Points on a hilly landscape, in no order, each with its height.
A climber steps from a point to the highest of its 2 nearest points, and stops where none of them is higher. Distance is the straight distance between rows; heights are no part of it.
<747> h=3.59: [122 118 145 132 128 167 115 121 160 118 141 173 139  86 163 168  94 153
 152 162 154 129 136 130 189 140 110  90 173 183 153 113 111 126 134 175
 118 146 163 200  73 141 148 113  75 184 140 146 149 118 124 101 156 104
 145 132 153 116]
<871> h=2.31: [ 98 128 153 126 126 113 137 113 121 161 141 109 114 169  84 163 124 115
  83 159 153 133 140 135  94 156  93 143 155 116 112 144 118 150  81 162
 122 126 153  93 145 148  71 108 144  87 149  99 128 147 149 113 113 149
 122  98 201 157]
<942> h=5.94: [151 141 137 116 115 138 140 138 160 101 123 115 110  68 124 112 115 100
 103  68  93 101  70 144 144  96 125 162 127  89 168 130 138 120 153 104
 140 138 116 135 146 142 153 128 181 101 139 121 104 147 138 133 167  99
 151 171 107 104]
<642> h=0.66: [137  81  88 166 107 121 124 134 159  73 124 162 164 111 188  74 144 116
 184 144  55 107 118 147 145  92 130  92 140 164 121 101 162 136 149 103
 123 121  93 152  53 124 193 177 112 201 125 130 102 122 120 126 128 104
 185 142  94 120]
<510> h=2.93: [164  99 147 135 167 139 150 120  95 134 137 155  89  97 130 117 134 184
 101 133 133 174 141  53 133 148 109  98 138 152  95  79 105  69 132 131
 133 123 140 127 111 110 172 144  96 119 126 116 130 142 138 128 156 161
  97 111 102 132]
<965> h=2.19: [138 106 129 125 166 159 159 133  96 117 150 126  49  82 154 128 122 148
 118 107  86 176 102  63 151 125  74  92 152 118 100  82 124 152 124 109
 125  87 127  77 123 111 147 167 163 139 151  91 110 178 146  58 147 162
 126 136 107 171]
<1113> h=6.56: [113 121 118 103 119 107 120 135 115 148  97 103 158 169 103 117 134  58
 124 161 144 113 137 168 103 115 170 158 127 137 122 200 172 146 134 141
 140 156 115 110 157 116  82 118 143 128 121 128 146  86 116 179 104  91
 164 114 164 134]
<592> h=3.33: [107 132 119 123 143 168 129 104 155 105 156 182 148 106 166 187 105 137
 205 182 142 124 172 143 202 140 137 116 184 185 160 114 113 159  99 156
 119 133 143 188 107 126 128 128  95 192 134 154 119 100 122  73 112 101
 144 153 155 126]
<918> h=0.79: [120 113  97 150 145 119  98 117 159 146 116 115 181 156 162 129 153 107
 146 170 132 117 134 158 116 100 145  83 114 157 112 160 158 179 161 144
 102 121 113 139  75 120 141 145  94 150 133 149 131 144 122 157 102 109
 157 118 121 116]
<909> h=4.80: [163 121 146 125 128  88 154 173 117 139  94 100 136 147 103 114 160 130
  43  85 123 171  93 143 118 121 125 146  87 106  90 112 114  54 150 115
 137  96 115 128 159 153 204 156 140  75 155 118 104 154 150 151 138 133
 134 136  94 109]
<960> h=5.95: [176 114 142 115 119 111 139 183 152  77 119  51 106  97 108  91 143 120
  62  62  96 141  59 154 108 140 101 124 100  36 130 133 139 100 159 102
 154 174 118 111 127 159 153 123 177  81 140 115 143 174 131 184 178  98
 125 122 108  71]
<148> h=6.38: [152 126 143 117 121 126 143 153 163  94 130  88  68  71 116 126 111 102
  64  72  85 132  35 138 129 118  95 123 116  61 150 141 142 118 168  96
 144 164 135 107 128 147 149 116 178 105 147 115 131 171 138 138 186  92
 136 129 119  77]
<509> h=3.76: [128 112 160 132 162  91 145 130 156 176 148 126 145 147 132 169 105 102
  90 170 172 153 114 161 143 118 127 100 154 180 103 152 146 137 170 174
 127 129 157 132 113 158 154 122  84 104 151 119 130 165 143 141 140  80
 154 126 169 127]
<864> h=5.55: [141 155 142 136 126  80 106 139 127 167  86  53 161 172  93  98 166 112
  90 100 142 124 114 169  70 117 152 140  64  80  94 179 140 113 169 120
 134 142 100 127 137 130 128 139 127  79 123 150 133 129 125 213 129 138
 125  96  99 107]
<812> h=2.18: [ 73 111 134 146 133 121 132 123 100 159 109 127 135 188 132 158 142 133
 119 169 154 158 139 134 109 154 109 114 154 116  86 124 123 169  72 146
 108 118 141  79 139 133  81 124 138 106 158 114 142 182 133 123 100 182
 114 120 197 200]
<1120> h=3.77: [129 153 150 136 145 123 130  91 147 185 215 109  48 117 102 149  98 137
 151 152 126  95 137 113 108 153  81 139 162 112 143 127 114 194 125 143
 129 118 163  69 127 128  64 101 131 109  83  85 112 136 157  59 134 142
  93  92 132 121]
<130> h=1.87: [ 97  75 152 151 136  48 157 176  82 103 112 126 115 203 135 124 138 142
  92 192 165 196 153  79  85 151  78 107 171 122  82 103 137  87  93 168
 147 164 166 100 111 159 116  90 100 103 162  94 173 126 106 157 133 153
  86 103 182 134]
<74> h=5.25: [155 158 140 138 105  46 122 178 122 159  83  41 157 201  89  89 173 119
  63  70 142 150 112 172  69 115 122 159  56  86  84 153 124  83 155 115
 131 133 109 115 150 168 164 145 132  46 128 128 127 136 141 191 132 140
 109 105  97  88]
<524> h=2.48: [164 114 151 119 141  94 155 137 101 133 167 148  93 115 137  85 127 152
 138  96  86 126 129  76 122 123 121 145 152 126 107  58 112 107 134 117
 145  88  97  85 171 127 172 144 130 139 109  75  94 121 148  98 143 146
 118 162 108 147]
<61> h=2.62: [131 150 142 135 122 177 117 112 127 151 107 101 104 102 101 108 142 137
  86  73 126 117  89 124  96 135  95 110 111  60 120 133 100 144 119  85
 117 106 125 101 136 140 106 139 184  78 148 135 116 194 146 108 144 180
 103 113 123 142]
<845> h=1.97: [ 87 100 167 140 133  89 152 161  68  96  97 135 112 189 118 108 155 146
  88 157 171 181 150  74  81 154  78 110 158  99  78 100 119  70  89 126
 121 170 153 103 122 148  92 105 129  93 159 111 167 135 118 167 137 203
  76 104 186 157]
<1096> h=3.41: [158 148 151 123 127 111 106 105 151 147 167  81 130 104 120 118  88 125
 137 114 121  76 124 136 121 124 128 168 113 123 146 169 152 127 168 168
 129 147 128 132 148 146  93  79 106 126  97 133 158 105 121 150 136  70
 125 113 118  69]
<685> h=3.13: [152 166 135 116 120 125 110  84 140 172 180 114 105 106 106 125  91 129
 167 112 114  65 141 116 113 136 128 165 125 136 151 145 114 162 146 147
 122 111 133 111 166 125  95 104 117 115  74 119 117  98 143  97 124  95
 110 114  89  95]
<1028> h=5.72: [130 132 147 131 141 132 130 132 105 101 121 110  87 114  94 108 130 187
  75 138 162 146 140  77  90 164  92 115 107  73 116  97 104  34 123 125
 140 193 159 137 103 125  99 103 110  67 136 148 172 122 100 178 172 171
  57  69 140 104]
<388> h=4.73: [155 118 185 105 155 149 129 144 131 147 116  90 122 119 134 112 136 187
  71 137 152 149 101 142 133 131 140  63 106 109 101 162 140  51 197 152
 142 173 142 162  69 117 112  97  87 127 142 164 194 152 102 204 230  95
  82  97 143 114]
<277> h=7.15: [ 95  92 128 141 107  80 114 154 136 109 108 114 148 175 139 101 144  89
 114 152 124 138 106 145  99 119 130 129 126 113 112 170 168 145 121 145
 132 167 120  99 123 153 106 118 140 131 152 109 136 138 114 176 104  98
 163 114 157 116]
<884> h=2.79: [130 169 126 142 106 153 127  91 139 185  95 106 130 154 115 109 162 123
 107  78 126 118 118 147  94 122 118 120  95  90 110 152 115 185 127  81
  89  62 105  95 152 117  99 141 181  68 135 140  90 186 160 100 104 197
 127 124 119 183]
<462> h=1.78: [118  60 159 140 152  52 154 163  81 105 118 145 132 188 167 109 140 158
 110 186 159 197 156  84 108 123 113 101 157 149  67  94 135  58 131 153
 140 137 162 111 121 153 148 116  77 117 148  96 161 136 119 164 139 151
  97 119 150 141]
<985> h=0.53: [138  88 118 146 116 118 120 138 177  94 114 112 149 111 178  77 139 116
 141 110  76 108  63 164 144  91 135  91 124 132 111 142 180 135 191 115
 128 140  94 139  66 134 180 152 127 161 127 128 107 150 129 166 152  86
 188 135 102 112]
<393> h=5.16: [125 101 122 145  85 169 108 109 121  43 130 170 126  92 149 110 110 150
 167 118 111  97 125  89 143 127 145 162 136 115 184 111 141  91 100 126
 143 166 126 181 125 138 108 106 121 184 126 145 137  84  76 134 128 107
 140 156 123  98]
<975> h=3.07: [129 121 101 131 155 138 125 105 131 141 143 177 159 136 150 176 151 141
 198 164 139 117 186 144 157 135 158 108 157 177 127 113 121 174 108 140
 105 104 122 138 118 109 123 138 104 167 134 131 111 131 117 100 100 132
 137 152 139 156]
<1061> h=4.24: [ 93  93  96 143 130 151  86 134 150  88 121 176 195 142 178 122 121 132
 168 184 136 150 147 151 156 115 148  74 141 184 138 124 152 126 146 137
 108 139 122 196  56 116 173 127  67 199 132 165 145 119 103 146 122  87
 173 129 143 117]
<147> h=2.45: [142 154 129 138 123 170 128 126 113 138 124  82  61 115  84  91 130 155
  63  59  99 151  99  95  90 139  52 129 103  57 105  85  79 142 117  79
 124  89 112  71 152 146 127 145 196  57 123 116 120 176 167  80 115 198
  79 101  94 134]
<1011> h=1.88: [134 120 151 122 139 194 128 112 126 110 121 169  76  64 164  86 133 154
 149 114  90 122 101  83 139 132 116  70 142  83 121 117 134 137 132  91
 131 138 113 111  85 107  88 147 153 157 149 127 134 169 117 115 184 173
 127 123 123 160]
<77> h=5.46: [ 78 131  70 139 119 172  98 112 166  98 125 126 120 119 132 162 124  88
 183 172 121 107 131 156 156 139 147 146 128 120 172 146 133 227  62 110
 123 151 155 116 111 126  91 138 181 148 141 152 120 133 104  87  58 124
 154 148 138 137]
<573> h=5.56: [162 126 157 102 126 104 144 183 121  77 130  84  84 117  98  76 135 135
  58  75 109 154  95 119  90 151  93 118  95  47 118 104 113  69 149 121
 159 174 127  99 144 152 131 122 153  62 149 113 173 157 138 173 179 123
  87  94 118  85]
<416> h=0.95: [132 111  63 157 139 101 139 132 162 135 150  91 144 118 139 143 153 134
 163 121  98 138 137 149 132 109 126 162 130 155 114  86 115 182 120 136
 124  77 123 112 135 131 220 170 123 141 136 110  81 150 139  51  47 131
 139 135  62 105]
<625> h=1.35: [150 182 141  92 109 169 115  76 124 169 126 151 136 114 122 109 132 111
 156 102 129  76 157 132 107 129 166 124 114 111 145 164 126 151 137 107
 110 109  98 125 149  94  45 103 129 122  93 157 120 103 126 139 155 161
 118 132 118 149]
<426> h=3.90: [109  81 119 147 128 157 102 127 167  97 160 156 151 114 168 124  95 121
 157 169 114 124 111 137 170 117 115  78 162 164 131 128 137 151 140 146
 111 150 140 166  40 147 139 125  90 188 141 146 143 138 120 109 128  79
 166 124 140 104]
<50> h=6.02: [129 155 135 115 103 108  97 111 139 167 114  74 147 150  95 107 138  93
 114 116 122  85 128 164  74 114 148 140  85 110 102 198 155 161 154 123
 123 152  96  98 151 127  87 116 145 112 104 137 136 128 137 179 119 120
 142 100 129 128]
<1090> h=1.34: [115 127 116 128 130 101 158 136 130 150 144 144 143 166 115 196 132 121
 158 134 140 142 156 167 146 139 138 168 155 160 132 113  97 141  72 157
 112  94 136 118 183 146 154 133 138 121 129 105  93 128 144  64  79 121
 142 156 147 161]
<28> h=4.38: [134 104 163 121 144 124 121 154 149 146 116 118 142 144 166 100 120 153
  87 142 158 163  90 169 148 124 129  57 111 134  91 175 154 102 210 160
 132 164 126 156  40 128 142 110  75 148 140 164 171 158 112 198 201  75
 136 102 146 116]
<208> h=1.55: [111 110 129 115 119  72 140 158  89  97 105 151 158 158 130 158 127 106
 118 155 169 154 158 118 135 126 156 165 143 160 123 107 139  58  83 151
 132 151 166 160 166 133 142 118 102 131 140 122 137  72 104 135 108 118
 122 152 161 115]
<336> h=4.32: [122 102 131 145 122 140 119 112 125  89 167 114  69  81 140  85 110 141
 161 133 107  95 103  80 114 148  85 123 134  71 138 114 145 156 112 109
 125 167 135  87  86 137  53  95 146 143 111  85 153 140 107 114 141 161
 106  88 133 119]
<110> h=4.67: [147 171 122 103 115 161 126 104 118 142 112 171 140 111  97 151 140 145
 158 104 142 100 166 111 129 138 158 166 102 140 168 133 102 129  91 111
 126 105 126 167 161 102 116 142 133 117 127 165  85  83 128  99 119 148
 124 145 111 134]
<572> h=4.92: [122 189 120 103 112 189 131 105 119 142  84 186 139 129 114 179 126 104
 171 125 171  91 155 140 137 147 165 153 118 142 188 139 108 143  71 100
 134 113 140 166 144  90  77 139 150 124 141 180 103  92 122  98 118 149
 147 153 142 158]
<750> h=4.87: [125  77 121 131 103  98 144 154 148  54 172 159 106 107 146 125  94 106
 134 131  87 117  86 121 132 125 118 165 161 109 162  91 144 124 117 146
 152 157 137 112 146 162 147 108 153 154 134  66 119 120 114 106 116  80
 152 165 141 106]
<966> h=2.99: [151 141  91 160 175 150 132 102 108 173 179 120 103 113 139 152 140 172
 175 129 118 145 148  91 136 151 110 110 130 135  85  84  91 191  98 118
 124  64 131  88 113  86 150 155 116 133 110 102  89 182 143  51  99 190
  79 111  72 155]
<232> h=4.27: [133 102 122 145 121  98 142 149 151  81 144 132 156 113 136 153  85 106
  94 130 132 122  94 141 153 122 126 144 149 160 150 119 131  98 134 157
 148 160 162 156 129 173 203 111 109 141 148 107 134 124 128 136 124  66
 150 151 110  72]
<733> h=1.10: [109 129  69 156 131 118 131 107 180 159 151  96 147 140 125 174 143 108
 186 159 129 118 158 181 135 110 158 143 142 163 126 121 122 209 108 137
 106  67 130 105 151 136 181 160 138 127 123 143  91 171 143  47  53 111
 129 156  94 140]
<169> h=0.96: [115 120  69 155 141 107 115 107 174 165 125  82 178 160 126 165 153  98
 154 170 128 120 155 186 131 104 162 120 120 179 113 142 142 201 138 146
 109  96 113 121 123 126 177 158 111 121 132 146 105 163 142 107  62 100
 157 123 109 117]
<823> h=4.06: [130 122 140 145 145 118 126 118 135 121 199 121  52  96 137 117  93 135
 137 123  98 103  97  91 125 136  83 131 159  86 137 109 126 170 124 119
 126 145 151  72 128 134  87 102 154 126 119  71 126 145 129  67 150 150
 106 120 132 119]
<1003> h=1.61: [165 140 154 125 132 166 119 107 135 129 135 125 122  58 156  66 126 158
 175  75  86  79 124 101 127 115 151 112  95 112 131 124 134 102 178 117
 126 131  91 144 118 114 100 109 111 162  86 143 136 115 102 154 179 131
 112 130  68 107]
<989> h=2.64: [145 110 141 133 141 108 148 113 120 135 179 159 114 105 160 109 122 152
 181 125 103 107 136  96 145 130 135 125 168 132 122 100 134 150 148 142
 128 102 112  96 139 121 138 130 127 164 103  81  97 131 125  90 143 139
 129 147 112 153]
<142> h=3.25: [144 149  78 135 146 131 113 100 125 165 160 131 139 133 108 160 167 172
 184 123 125 129 188 108 112 147 142 141 102 136 123  86 102 187  84 125
 111  63 117 108 145 102 154 157 121 125 105 128  86 124 149  70  70 157
  99 126  69 148]
<64> h=0.52: [115 148 138 127 120 154 125 121 183 130 102 134 170 104 176 106 130 102
 150 115 107 100  81 189 167  82 154  91 122 139 156 160 175 141 204 120
 118 129  88 156  81 113 156 137 149 155 142 177 121 162 131 156 160  78
 192 156 131 118]
<634> h=3.99: [127 116 139 134 120 112 112 121 168 104 161 116 156  94 132 168  68 102
 122 151 134 110 112 147 170 119 114 155 151 175 158 155 136 137 146 183
 130 174 159 168 125 169 167  85  99 155 126 139 130 107 126 138 118  47
 147 126 115  63]
<216> h=5.04: [154 155 165  97 163 173 123 123 130 172 105 109 106 101 100 135 134 187
  65 123 161 137 116 129 122 135 134  62  87 112 114 142 106  56 176 124
 136 153 137 169  84 109 121 110  99  94 144 186 168 151 117 185 209 132
  86  88 134 131]
<832> h=5.18: [159  99 144 122 107 107 162 151 152  64 168 161 106  77 166 104 101 104
 136 101  68 106  76 115 166  93 128 163 159 136 164 101 151 103 163 134
 157 133 113 137 146 160 165 115 135 173 126  88 120 114 129 121 169  72
 160 187 110 104]
<1153> h=2.96: [136 157 110 163 125 151 124 107 104 161 116 109 126 168  92 111 169 169
 108  84 133 144 158 112  99 150 101 138 103  97  94 116  88 176  96  96
  95  53 103  81 155 119 109 145 165  91 127 112 111 168 164  89  89 224
  80  92 116 185]
<229> h=1.75: [166 137 166 109 131 188 128 110 114 115 150 144  78  46 153  66 117 158
 159  81  91  79 101  85 130 127 126  92 136  94 135 116 132 107 171 104
 130 134  98 124 106 114  82 122 151 147 119 131 136 139 111 124 196 145
 111 119  93 138]
<1009> h=6.13: [137 162 134 120 134 104 131 124 138 155  92 127 173 146 111 145 139  95
 109  90 127 109 116 177 134 106 171 154 112 139 153 155 136 105 156 120
 125 120 100 143 166 116 145 129 129 102 117 150  95 118 132 157 125 104
 158 148 117 142]
<751> h=5.52: [ 66 163  93 113 141 183  76 121 121 125  58 168 165 140 129 175 146  82
 123 172 180 138 146 159 135 128 167 128 107 154 171 168 145 141 121  94
 109 168 136 184 104  81  94 137 116 142 131 198 176  90  96 160  94 123
 165 121 164 146]
<412> h=4.03: [140 108 156 146 154  96 130 151 162 162 127  98 146 150 133 137 117 117
  76 148 168 155  64 161 135 113 119  83 124 137  91 176 167 136 184 177
 140 148 147 138  78 149 164 127 107 105 174 136 140 186 128 166 160  71
 148 111 153 106]
<126> h=3.95: [135 184 120  77  87 144 103 136  86 160  88 122 139 176  51 115 142  99
 112  77 142 133 191 124  86 142 164 177  71 116 143 149  98 112  94  69
 133 119 106 153 187 122  80 157 151  87  79 147 111  23 138 151 101 170
  98 109 116 127]
<387> h=5.13: [ 81 131 131 110 103 131 124 145 127  83  99 148 180 128 133 143  87  68
 137 145 150 120 106 184 176 112 172 166 156 173 179 176 177  81 142 151
 147 167 115 177 145 128 116  98 128 167 115 155 154  69 108 184 125  65
 177 165 170 118]
<739> h=3.74: [145 179 102  72  94 136 110 110  97 175 120 140 131 185  65 124 132 119
 147 113 143 110 209 110  93 141 170 172  89 147 137 153 103 148 117 101
 136 105  92 131 201 107  65 141 124 119  79 139 115  38 145 145  97 153
 105 104 105 126]
<90> h=5.20: [ 96 181 108  96 137 204 102 106 122 135  72 184 149 126 135 183 137 103
 160 148 184 111 166 137 148 129 169 122 130 144 193 154 128 146 101 108
 119 135 145 191 127  73  75 134 112 160 135 195 143  87 105 134 121 140
 152 146 170 151]
<796> h=2.75: [154 125 139 128 173 163 166 124 116 143 175 131  48  98 112 154 119 191
 100 132 138 168 131  36 150 157  68  92 161 148  94  77  91 108 111 146
 136  94 165 102 106 105 148 153 102 112 127  97 126 141 157  88 150 174
  96  97 123 154]
<214> h=1.48: [164 152 142 115 132 160 118  82 108 148 138 138 140  97 148  81 143 150
 196  97 114  75 165 104 105 125 166 120 110 115 117 137 144 135 164 118
 118 101  84 127 129  95  76 120 102 152  93 133 137 106 106 160 162 150
 113 123  87 134]
<839> h=2.47: [114 136 159 124 129 107 148  99 138 174 155 127 107 150 117 175 100 111
 128 172 149  98 142 147 116 140 126 134 177 144 120 158 136 147 108 184
 135 133 155  99 150 135  79  95 122 128 125  98 137 125 142 116 139 109
 141 126 197 149]
<369> h=2.07: [ 81 127 162 133 135 124 137 141  67 123  87 142 127 190 118 119 159 143
 118 153 141 163 157 113  99 150 109 128 152 104  97 115 105  98  65 129
 110 127 137  94 144 127  77 116 161 115 167 114 148 150 120 140 124 210
  99 108 214 199]
<1044> h=5.37: [135 131 164 125 143 143 134 144 107 131  97 117 115 130 112 136 130 168
  51 121 164 154 121 115 110 134 123 110 103 108 129 121 103  41 142 128
 138 158 153 158 117 129 144 115 122  75 145 163 157 139 114 167 167 159
  97 108 153 129]
<1015> h=4.81: [ 72  93 140 129  89 121 119 147 121  95  91 166 179 169 177 106 114  82
 149 171 118 127 113 174 149 107 156 129 163 162 128 154 181 100 144 143
 132 151 109 154 105 136 102 104 104 192 125 136 171  87  98 176 133  76
 186 149 196 145]
<1141> h=4.55: [150 142 136 129 129 146 165 172 127 154  68  98 128 130 102 146 139 112
  28  74 142 191  66 163 147 115 114 113  91 110 110 146 125  90 160 106
 135  84 129 139 147 128 195 156 160  71 176 158 114 196 154 138 148 125
 148 136 131 143]
<1059> h=2.77: [160 136 112 134 185 151 141 111 114 179 174 122  87 103 116 172 133 182
 125 130 146 168 144  68 136 147  90  86 125 145  92  85  94 147 137 131
 122  55 150 111 122  96 180 159  89 113 109 109 105 162 149  72 126 159
  94  97  84 141]
<552> h=5.39: [141 138 171 106 132 106 144 163 111  90 136  88  71 126  73  81 134 180
  55 103 131 177 148  82  81 158  74 119 100  76  98  84  95  28 120 125
 145 179 147 104 125 145 126 103 131  45 144 130 186 134 135 179 171 158
  48  76 121  84]
<557> h=3.47: [143 155  78 117 119 123 104 111  96 176 144 124 141 174  86 150 153 143
 168 136 138 125 206 108 100 161 151 154  93 139 124 124  97 186  84 119
 135  88 115 101 172 105 110 148 113 124  82 124 113  73 149 100  65 168
  86  97  90 128]
<659> h=0.80: [133  94  61 159 145 113 137 126 153 109 130 130 164 118 173 119 161 131
 185 135  75 117 131 148 142  80 142 105 127 171 121  84 133 173 145 109
 119  92  89 135  95 109 219 187 117 175 131 134  86 141 132  82  80 137
 167 147  66 128]
<626> h=5.00: [ 96 126  89 127 114 154  87 104 135 112 165 124 101 100 117 128 137 120
 179 167 114  92 133 106 127 146 132 154 107  91 169 147 127 222  58 111
 146 173 155  86 116 120  59 122 166 163 120 120 128 113 102 101  64 146
 113 110 113 116]
<516> h=1.66: [123  88 165 119 130  57 142 165  93 104 114 150 149 153 130 134 125 140
 100 145 154 158 140 109 125 127 138 125 151 147 113 119 129  35 117 168
 138 154 158 151 130 152 136 100  73 126 130 111 157 112 109 157 146 115
 104 140 148 111]
<363> h=4.39: [114 164 118  96 103 123 116 134  75 136  84 163 152 139  76 163 139 114
 145 108 166 128 183 122 123 131 179 189  97 160 172 130 113  72  85 102
 131 128 135 190 178  98 130 142 125 121 110 166 106  32 128 135 113 125
 120 153 109 132]
<243> h=5.99: [ 65 130  81 121 117 185  83 106 149 116  94 147 158 141 153 169 130  87
 151 198 149 111 130 162 152 140 149 106 136 138 165 161 154 211  98 110
 133 157 139 154  99  97  97 134 133 164 144 177 153 127 107 139  76 117
 176 131 169 156]
<677> h=5.74: [132 152 134 109 126  86 136 163 115 130  62 130 191 132 135 126 152 104
 108 118 144 119 115 179 136  93 182 172  92 143 147 140 141  51 157 111
 139 146  99 182 143 112 171 137 118 129 120 159 119  91 102 198 130 102
 153 171 114 118]
<876> h=3.48: [133 155 132 149 153 134 116  77 145 206 190 120  85 112 133 132 117 138
 170 152 134  88 134 109 115 138 111  98 145 121 108 149 132 212 137 124
 112  94 144  75  98  98  58 111 130 117  99  90 123 189 163  82 149 180
  86 104 126 178]
<321> h=2.03: [118 101 124 131 166 184 139 125 124 113 146 157  61  70 168 116 115 143
 141 137  90 150  88  78 173 119  90  41 153 120 103 127 142 166 138 101
 124 108 142  99  65 104 112 159 160 164 151 110 124 185 138  72 177 168
 129 136 131 174]
<982> h=5.49: [152 117 138 127  98 146 142 115 126  69 151 171 107  61 151  92 116 135
 160  93  85  85 107 100 155 115 135 167 143 107 163  94 121  96 129 108
 153 129 112 137 153 147 130 122 150 160 123 115 105 102 106 109 152 119
 138 165 104 113]
<487> h=4.54: [ 96  87 104 139 103 118 107 154 133  86  94 171 209 174 197  87 125 105
 157 180 131 135 135 174 152 104 151 100 145 180 120 141 171  91 160 132
 105 152 103 164  58 109 139 123  80 182 122 156 146 106  98 179 137  78
 183 143 158 124]
<116> h=2.30: [121 146 118 156 101 125 142 137 112 118 152  96  81 141 103  67 147 157
 113  56  87 158 113  99 108 137  71 157 107  57 112  80  81 166  97  84
 118  73  96  61 176 149 141 154 202  89 117  89 112 158 167  67  82 197
  85 137 111 141]
<49> h=4.58: [147  96 118 131 121  80 137 153 134  80 184 133 103  96 129 146  99 128
  99 131 113 134 102  97 121 130  87 144 156 122 150  90 113 118 110 161
 141 149 163 120 139 166 172 110 127 130 126  64 131 125 122 106 113  85
 135 138 121  82]
<610> h=3.67: [135 158 125 124 107 130 110 109 171 119 141  86 139  94 104 142  72 104
 130 123 119  78 108 169 152 115 140 174 119 149 179 190 161 141 175 162
 144 166 141 156 142 148 131  77 124 137 105 154 146 103 124 165 129  48
 144 121 102  67]
<259> h=5.76: [145 168 157 117 109 135 148 120 164 132 103 118 149 111 127 128 103  83
 135  78 116  81  89 177 127  98 163 164 106 117 163 156 145 113 162 115
 143 123  87 134 154 120 139 113 157 110 130 155  85 121 144 151 157  87
 172 175 106 129]
<746> h=0.65: [ 99 151  93 134 143 162 101 108 176 137  97 165 189 142 172 133 156  95
 152 166 145 103 126 182 144  97 168  72 123 156 141 172 158 176 185 120
 103 112  93 156  70  91 125 130 116 160 141 176 149 157 137 159 121  95
 180 138 146 136]
<89> h=2.65: [110 116 142 111 116 105 149 132 122 129 150 120 110 153 103 171  85 107
 130 175 145 118 154 139 138 151 124 176 179 157 141 146 137 128  98 192
 153 166 161 117 171 162  80  83 106 143 116  92 153  67 132 137 115  89
 128 125 194 118]
<444> h=4.65: [105 110  90 149 119 138  94 130 112  61 150 122  92 108 133  89 140 134
 168 134  80 106 119  83 110 165  99 164 104  63 153 116 130 181  56  86
 124 177 136  84 103 136  69 126 164 150 117  99 140 124  95 113  76 167
 121 109 105 110]
<754> h=5.01: [134 137 133 145 111  57 152 168 116 138  85  66 165 186  77 113 149 117
  40  74 146 182 107 163  87 121 110 167  74 114  88 122 107  76 130 124
 129  98 108 128 176 166 192 152 139  48 134 115 107 128 152 154 107 135
 114 125 109 103]
<488> h=4.16: [105 184  93  98 100 121  98 151  71 155  63 122 144 176  53 155 134  82
  93 124 162 161 183 121 116 135 169 179  75 145 146 147  95 107  83  79
 134 130 137 181 212 113 113 157 155  98  98 159 112  26 127 143  76 147
 111 131 130 138]
<318> h=3.36: [126  94 153 126 131 153 125 144 131  97 131 172 136  98 157 139 100 159
 113 161 150 157 120 104 171 138 123  67 156 165 131 107 119  65 143 142
 129 160 168 194  66 147 158 125  85 165 154 148 178 131 113 142 171 115
 135 130 157 117]
<83> h=2.34: [155 111 123 124 143 115 171 133 111 131 162 126  70  92 165 108 122 133
 119  91  78 152 105  88 144  98  99 123 161 124  92  65 128 133 137 106
 138  55 103  71 173 114 174 183 160 134 132  83  81 146 168  52 132 133
 133 172  97 162]
<786> h=5.44: [128 118 124 123  96 117 130 149 125  84  81 144 194 131 143 125 125  95
 138 119 121 109 123 172 158 100 177 178 126 158 166 140 165  66 129 126
 140 167 107 177 143 133 156 121 133 157 127 146 125  72  99 182 119  87
 170 170 129 119]
<429> h=2.87: [124 155 133 101 106 110 134  90 141 151 198 120  89 128 102 162  80 121
 169 144 138  83 148 124 128 150 127 194 155 155 160 154 119 163  97 167
 145 144 156  93 171 140  84  96 118 148  88 100 131  58 134  91 105  86
 120 126 148  94]
<916> h=1.45: [110 126 128 117 133  96 146 155  96 131 108 159 164 171 103 187 129 113
 112 122 155 160 166 138 135 137 146 176 137 154 144 102  90  81  59 143
 128 105 147 150 195 130 148 139 123 111 138 107 104  94 138 101  92 130
 123 170 154 154]
<492> h=2.82: [120 163  99 157 107 113 121 123  63 153  97 127 161 198 103 110 184 171
 114  90 136 171 190 109  87 141 111 154  88 125  87 113  66 124  82 100
  80  70 109 109 170 125 144 154 155 100 126 138 111 117 146 122  78 227
  86 113 114 161]
<702> h=2.86: [133 116 140 135 154 131 132  94 134 139 159 159 145 126 163 134 111 135
 171 156 134 103 159 115 147 132 151 102 155 166 129 142 139 161 144 163
 112 125 127 133 125 114  91 110  97 177 114 116 127 109 127 123 154 127
 130 128 143 151]
<1035> h=1.22: [104 109 105 149 134 131 158 120 149 155 143 108 132 143 130 182 135 132
 150 140 140 150 140 176 149 127 115 137 155 161 119 106 106 184 101 153
  99  69 136 100 164 148 167 146 145 118 140 117  90 183 153  34  70 121
 126 162 133 158]
<362> h=3.15: [158  78 133 128 152 160 134 128 113 112 131 170 119 112 172 115 124 161
 130 158 120 164 127  78 156 138 117  59 144 138 116 107 136  99 138 128
 137 132 142 149  65 119 155 142  96 158 141 118 151 155 119 140 162 137
 132 123 132 138]

Where does a climber stop that starts at each point below?
<1059> -> <243>
<985> -> <982>
<369> -> <982>
<823> -> <243>
<492> -> <243>
<625> -> <243>
<64> -> <982>
<916> -> <982>
